A landscape with many peaks, sampled at points; each row gives a point and its height.
A climber steps from a point to the highest of its 2 nearest points, and stops where none of them is higher. Distance is the straight distance between rows; heights are no part of it.
Q113 (h 1.78): [190 122  86 109 148 159 172 156 119 103 166 170 154 115 165 151 179 172
 131 116 133 145 160 138 136  84 141 181  94 164 119]
Q409 (h 0.99): [ 30 141 116  82  85 116  90 127 109 145  96  59 147 204  89 137 117 130
 116 126 138 131 117 118  97 198  90 103 131 135 178]
Q555 (h 0.73): [ 90 163 152 152  94  55  94 100 128 101 185 144 134 127 171 136  78 118
  80 143 147 135 147 137 122 198 106 107 124 116 120]
Q684 (h 1.89): [165 150 153  96 108 198 128 191 220 160 105 147  95 116 141 128 115 121
 200  92 104 150 127  92 105 127 127 168 167 168 177]
Q609 (h 0.54): [ 58 160 141 151  89  83 148 101  89 125 124  86 110 126 109 124 133 114
 122 144 138 101 111 122 109 206 106  61 148  91 136]
Q938 (h 4.33): [145 138 146 136 138  97 105 131 117 131 160 104 113 151 143 157 109  96
  92 166 114 132 147 146 145 146 128 102 157 113 130]
Q153 (h 2.91): [186 112 157 138 167 144 130 176 157 146 110 121  49 116  81 116 112 112
 160 146  86 135 111 143 159  95 156 129 150 105 152]
Q43 (h 3.23): [128 134  94 120 146 149  92 115 108 114 138 150 124 167 121 150 162 160
 157 164 142 107 148 168 128 139 116  93 130 113 144]
Q155 (h 5.97): [143 135 104  85 128 175 135 163 136 147 115 115 143 146 131 124 169 152
 157 109 145 141 147 101 109 117 123 138 151 176 167]
Q331 (h 3.47): [142 106 110 134 172 145 123 120 100 130 116 119 114 171  99 119 176 142
 154 143 134 112 124 163 126  90 148  87 125 113 153]
Q28 (h 2.97): [163 148 106 126 144 150  86 126 152 100 150 201  96 136 149 168 132 154
 140 158 136 123 144 177 158 135 115 130 144 113 139]
Q60 (h 2.06): [160 127 163 113 113 187 141 150 181 135  89 145 123  98 137 114 125 131
 170 113 103 146 135 101 120 118 149 173 136 154 128]
Q152 (h 2.68): [194 142 103 142 143 145 107 115 166  87 143 236  81  99 140 164 111 121
 127 154  94 118 117 197 178 113 126 155 127  85 121]
Q475 (h 0.47): [104 142 135 161 115 102 151  96  78 139 135 129 124 103 116  95 151 123
 144 135 127  91 113 104 115 179 112  90 130 107 107]
Q21 (h 2.27): [157 115 136  94 123 191 163 163 164 152  66  97 103  97  82 122 154 155
 161 115 107 143 125 119 135  78 163 193 136 156 156]
Q913 (h 1.40): [111 104 154 141 124 129 133 145 143 152 114  99 166 104 116 102 129 162
 147 111 149 124 115  77 118 106 122 170 115 172 133]
Q84 (h 2.38): [209 150 108 139 109 133 117 135 185  94 154 243 114  84 174 146  81 118
 110 116  82 147 130 167 164 104 125 199 116 109 103]
Q240 (h 0.62): [ 69 175 134 138 102  58 131 105  86  93 180 126 131 133 143 124 118 118
  92 149 154 108 134 133 100 190  91  60 134 103 118]
Q649 (h 3.49): [ 93 107 167 135 102 139  96 146 149 175  78 126 103 135  98 119 103 142
 181 121 101 118  99 130 125 170 121 107 151  95 153]
Q685 (h 4.52): [117  81 200 172 130 135 128 159 189 163  98 121 132 107 126 139  68 102
 142 115  79 124  98  98 146 112 137 158 133 117 106]
Q254 (h 0.68): [ 85 122  93 118 124 123 124  72  88 102 135 135 156 133 114 137 155 153
 125 155 162  99 149 156 126 152 118 102  83 119  67]
Q733 (h 2.67): [180 111 158 133 155 173 156 144 166 154  84 130  47  83  62 111 140 121
 206 123  57 111  93 151 145 102 155 141 127 100 124]
Q550 (h 1.72): [181 151 169 112 123 193 156 202 226 116 139 154 100 104 182 138 120 140
 172  70 120 175 149  99 106  83 132 194 150 166 158]
Q386 (h 3.09): [109 105 142 166 135 121 100 110 132 119 126 173 124 118 125 165 109 156
 143 142 113  92 126 167 140 156 127 125 126  72 108]
Q815 (h 2.70): [106  93  74  77 124 145 150  89 100 134  90  83 177 174  78  89 168 122
 132 118 148 125 131 113 101 101 146 111  86 167 114]
Q170 (h 5.09): [114 146 125  97 132 129  77 132 120 126 154 120 153 173 173 150 104 127
  98 113 170 149 180 115 115 180 109 136 147 134 125]
Q639 (h 2.69): [134 180 104 137  90 106 113  96 105  82 165 216 113 123 175 134 140 145
 116 147 136 110 128 176 145 168  80 129 123 101 117]
Q886 (h 6.69): [131 111 109 118 130 183 135 179 168 153 135 142 163 105 168 174 153 170
 163  93 154 164 164  93 114 109 154 156 133 171 139]
Q492 (h 4.92): [123  85 176 132 125 170 116 189 186 185  73  93 127 118 112 145  83 124
 149  98  82 152 108  93 155 104 148 188 141 132 140]
Q456 (h 0.60): [ 97 112 139 143 113 116 137  76 105 118 124 116 163  99 124 127 118 126
 114 166 151 108 129 125 152 150 147 112  86 138  74]
Q54 (h 3.97): [154 117 169 142 160 133  86 173 170 136 141 129 121 107 156 150  88 115
 102 114 114 153 146 116 146  90 144 164 153 126 118]
Q643 (h 0.92): [ 36 150  90  74 100 114  96 125 120 130 133  43 175 212  96 141 112 112
 101 120 159 138 151  89  91 186  94 110 107 155 133]
Q905 (h 2.11): [192 141 122 128 118 158 127 158 198 111 148 213 122  76 168 141 109 147
 160 120 113 136 145 130 130 110 128 201 121 135 112]
Q648 (h 0.97): [105 106 186 186 118  69 145 129 145 159 137 104 130  78 136 105  54  93
 108 119 137 130 110  90 119 150 158 105 148 128 127]
Q359 (h 4.48): [139 106 170 115 146 146  93 176 169 174  96  77 121 140 124 138  96 105
 105 105 106 163 124 106 156  85 149 162 164 140 153]
Q843 (h 1.08): [ 90 142 124 105 105 123  97 131 114 162  92  88 135 176 100 106 138 126
 127 123 145 131 106 100 106 147 102 104 156 141 179]
Q766 (h 1.09): [ 79  98 155 171 115  72 146 118 115 168 111  74 150 124 113 107  79  92
  90 128 143 139 100  88 129 149 145  82 156 135 147]
Q258 (h 2.18): [185 101 142 128 169 169 168 127 128 114 130 152  70  77  99 101 180 184
 182  90 111 119 123 157 134  69 152 161 109 123 125]
Q781 (h 4.98): [ 87 157 114 136 135  76 151 103  99 101 167  69  83 175 132 171 117  75
  79 171 134 117 149 191 123 167 118  45 163  83 137]
Q694 (h 4.11): [164 154 112 124 124 103 172 130  99 121 153 107 138 129 149  93 159  96
  98 160 142 131 137 122 144  84 119 119 123 151  81]
Q893 (h 1.23): [109 110 158 154 121  97 123 151 131 177 103  79 149 136 108  95 109 120
 120 110 129 145  96  81 122 127 121 124 145 149 160]
Q71 (h 5.47): [139 141 123 142 111 146 121 103 126 117 125 193 153  86 161 141 161 155
 153 127 123 107 125 132 141 128 107 150 112 125  89]
Q534 (h 5.45): [ 83 143  97  96 132 106  86 117 111  88 180 114 158 204 150 162 120 133
  87 125 160 140 179 141 106 175  95 112 119 124 104]
Q819 (h 2.53): [ 92 110  96  99 118 133 134 107 105 129 112  75 207 183 116 111 133 112
 112 122 157 150 138  80 114 130 128 120  90 187 126]
Q939 (h 0.77): [ 72 126  83 114 128  86 163  76  77  90 149  90 136 175  99 119 137 105
 107 146 159  93 145 152 103 156 120  61  94 101  73]
Q903 (h 5.65): [ 80 176  99 110  98  89  78 115 107  84 199 168 183 161 173 153 113 159
  89 119 162 135 163 125 105 194  72 124  98 138 122]
Q442 (h 0.85): [ 37 130  97 114 114  92 128  95 101 111 127  40 152 193  86 143 112 103
  95 140 160 123 140 118 111 175 108  73 115 123 106]
Q437 (h 3.18): [168 118  93  99 154 164 158 100  95 139  65  91  59 153  67  86 183 116
 159 128 129 124  86 166 140  98 144 114 136 124 182]
Q49 (h 1.58): [180 108  77 123 117 154 158 136 144 126 167 227 172  75 182 163 147 193
 144  96 133 142 148 140 123 120 147 204  90 159 144]
Q568 (h 2.34): [150 157  85 110 129 125 151  96  78  99 168 179 135 129 148  98 200 150
 150 131 151  95 118 152 126 105  93 108 107 143 102]
Q122 (h 6.23): [134 187  91 112  95 103  81 135 121 114 211 196 173 136 207 140 112 151
  93 111 154 128 159 116 107 174  78 167 101 157 149]
Q14 (h 4.16): [144  96 186 179 137 126 140 119 153 132 112 151 118  94 125 135 107 115
 131 134  86 113  93 141 146  93 153 126 146 100 110]
Q528 (h 3.52): [203 131 176 133 174 146 112 186 200 118 146 157  71 109 138 137  84 102
 129 111  91 171 132 129 155  69 144 167 158 120 137]
Q114 (h 4.01): [133 146 106 115 143  81 140 119  96 120 169  91 143 170 134 110 125  81
  81 149 152 123 158 118 124 124 115  98 142 131 102]
Q133 (h 4.35): [140 109 133 161 170 109 152 132 106 134 117  96  83  88 107 146 116  81
 100 165 104 117 103 167 146  86 179  66 155  79 130]
Q958 (h 5.96): [107 117 116 122 110 170 126 127 142 139 117 177 175  91 161 149 160 174
 170 105 144 127 140  95 119 147 120 145 120 144 109]
Q163 (h 3.98): [ 91  90 139 153 134 113 142  96  84 162  74  84 109 136  85 125 125 113
 124 142 119 118  97 157 139 133 162  61 142  84 145]
Q490 (h 2.36): [ 91 129  71  68  97 115 144 114 116 157  85  61 181 199  87  83 125 100
  91  99 146 150 103  86  83 126 113 143 113 177 166]
Q243 (h 4.44): [178 157 106 131 128 101 143 134 115 106 171 170 139 111 170 109 143 126
 100 139 145 136 139 139 154  85 109 154 123 142  81]
Q395 (h 0.49): [138  86 135 132 148 146 145  97 102 119 109 142 149  72 118 127 133 151
 122 140 130 117 135 126 153 112 168 157  81 129  68]
Q287 (h 4.70): [ 99 117 147 114 135 134  62 153 148 170 128  93 145 168 135 153  92 121
 113 106 157 166 156 101 130 153 127 129 149 144 138]
Q914 (h 2.17): [157 129  70  97 154 169 155 105  94 100 127 152 132 150 145 139 206 140
 155 140 144 103 133 165 138  67 125 118 103 145 104]
Q906 (h 1.62): [145 108 147 168 130 127 140 146 161 119 149 151 165  81 154 117 129 179
 134 103 140 141 138  88 127  86 130 193  90 159 108]
Q904 (h 3.96): [144 110 146 159 148 122 173 130 113 135  94  74 111  99  97 114 144  93
 105 126 107 143 101 123 150  67 166 113 145 110 123]
Q69 (h 3.30): [ 80  92 167 156 121 117  89 134 132 152 106 127 126 128 110 148  82 142
 144 140 114 117 122 126 137 192 130 105 135  89 119]
Q813 (h 4.96): [154 134 123 160 130 124 112 121 134 108 143 178 149  85 163 156 114 120
 101 150 107 130 130 140 172 112 125 160 118 104  74]
Q701 (h 0.38): [141  96  98 123 184 143 139 108  74 117 105 111 133 106  99 134 155 123
 115 146 122 119 134 142 152 105 178 125  95  95  73]
Q597 (h 2.50): [124 185  95 104 114 113 114 114  85  85 176 185 144 142 162 117 170 144
 133 142 147  94 127 130 113 157  71  99 116 129 128]
Q941 (h 2.46): [150 103 155 120 138 173 165 129 138 153  67  92  80  68  61 109 159 145
 155 108  89 124  99 134 140  78 168 176 110 131 120]
Q857 (h 3.74): [ 97  91 112 144 165 106 124 102  84 119 116  96 124 173  96 140 137 118
 112 159 138 104 131 172 122 115 153  60 121  79 128]
Q519 (h 6.27): [153 165 172 119 107 133  72 160 175 139 168 161 140 112 196 106  97 126
 150  99 132 139 142  85  91 146 104 147 147 159 174]
Q15 (h 3.01): [128 149  71  95 119 126 167  96  82 152  80  79  84 185  67  83 170  89
 123 147 134 117  83 152 117 127 120  91 146 123 179]
Q761 (h 2.88): [ 97 138 115 162 107 111  97  87 109  81 143 198 141 136 155 171 119 165
 111 140 127 113 130 179 139 182  97 127 117  79 116]
Q358 (h 5.46): [159 135 140 126 134 155 108 158 142 150 122 144 101 145 126 115 150 143
 183 132 117 126 121 117 126 135 113 121 157 143 177]
Q531 (h 3.80): [171 112 180 150 153 126 169 147 142 100 111 119  97  83 125 120 125  99
 103 128  78 145 105 132 150  52 175 136 139 116 117]
Q821 (h 2.42): [193 118 126 156 165 151 140 108 139 106 134 205  79  83 122 132 151 151
 167 129 102  96 110 184 152  85 138 150 122 100 114]
Q199 (h 0.39): [111 157 162 140  99  96 143 120  93 136 136 119 147  90 136  68 124 119
 125 129 141  95 107  71  90 167 115 117 116 141 130]
Q124 (h 0.84): [105 130 168 164 107  76 119  96 142 119 149 150 130  92 153 126  65 109
  99 147 134 114 134 130 120 172 137 111 136 105 108]
Q169 (h 1.86): [166 129 131 166 104 120 120 137 172 114 164 202 165  71 190 109  85 152
 125 102 127 139 131 109 127 117 119 214  97 138 107]
Q239 (h 3.19): [191 124 173 123 167 168 141 203 200 125 112 142  53 106  98 127 114 134
 180 109  83 157 126 125 152  63 149 167 142 130 143]
Q427 (h 2.86): [100 105  83 103 127 131 150  84  81 138  76  62 144 197  70 100 158  97
 108 137 123 131 112 143 108 121 147  90 120 123 136]
Q858 (h 1.99): [175 110  87  81 173 199 177 142 114 106 123 130 122 120 126 157 209 153
 151 126 123 139 147 150 144  44 156 151 103 159 126]
Q567 (h 4.68): [121 132 118 150 157  95 144 118 100 126 144  87  80 137 125 176 115  61
  81 184 108 121 137 180 150 122 153  50 163  87 140]
Q349 (h 0.78): [ 34 157 148 129 110  74 110 112 104 110 150  35 127 181 119 173 109 107
  84 134 137 148 146 136 117 208  90  73 140 117 122]
Q964 (h 3.73): [106  94 137 128 125 143 126 107  98 162  55 107 113 128  80  99 140 147
 150 116 132 111  99 132 125 140 146 121 141 108 143]
Q78 (h 7.08): [167 185 134 130 111 100  89 140 143 111 203 184 130 121 196 104 112 122
 117 121 135 126 133 113 109 136  84 143 140 151 155]
Q59 (h 5.71): [124 144 154 115 110 130  76 161 149 149 146 152 131 143 149 134 123 150
 158 124 129 118 140 104  99 173 102 119 155 151 177]
Q145 (h 0.98): [ 63 107 122 149 113  78 169  88  84 143 111  66 164 139  95  92 106  95
  89 120 170 125 105  80 106 165 145  71 118 138 125]
Q728 (h 2.19): [124 127 104  87 110 137 165 154 122 153  92  57 163 163 102  84 139 132
 110  97 151 164 118  79 100 101 127 191 125 181 161]

Where does a climber stop that starts at each point below?
Q49 | Q163
Q815 | Q163
Q694 | Q886
Q169 | Q163
Q60 | Q492
Q287 | Q78
Q914 | Q163
Q258 | Q492
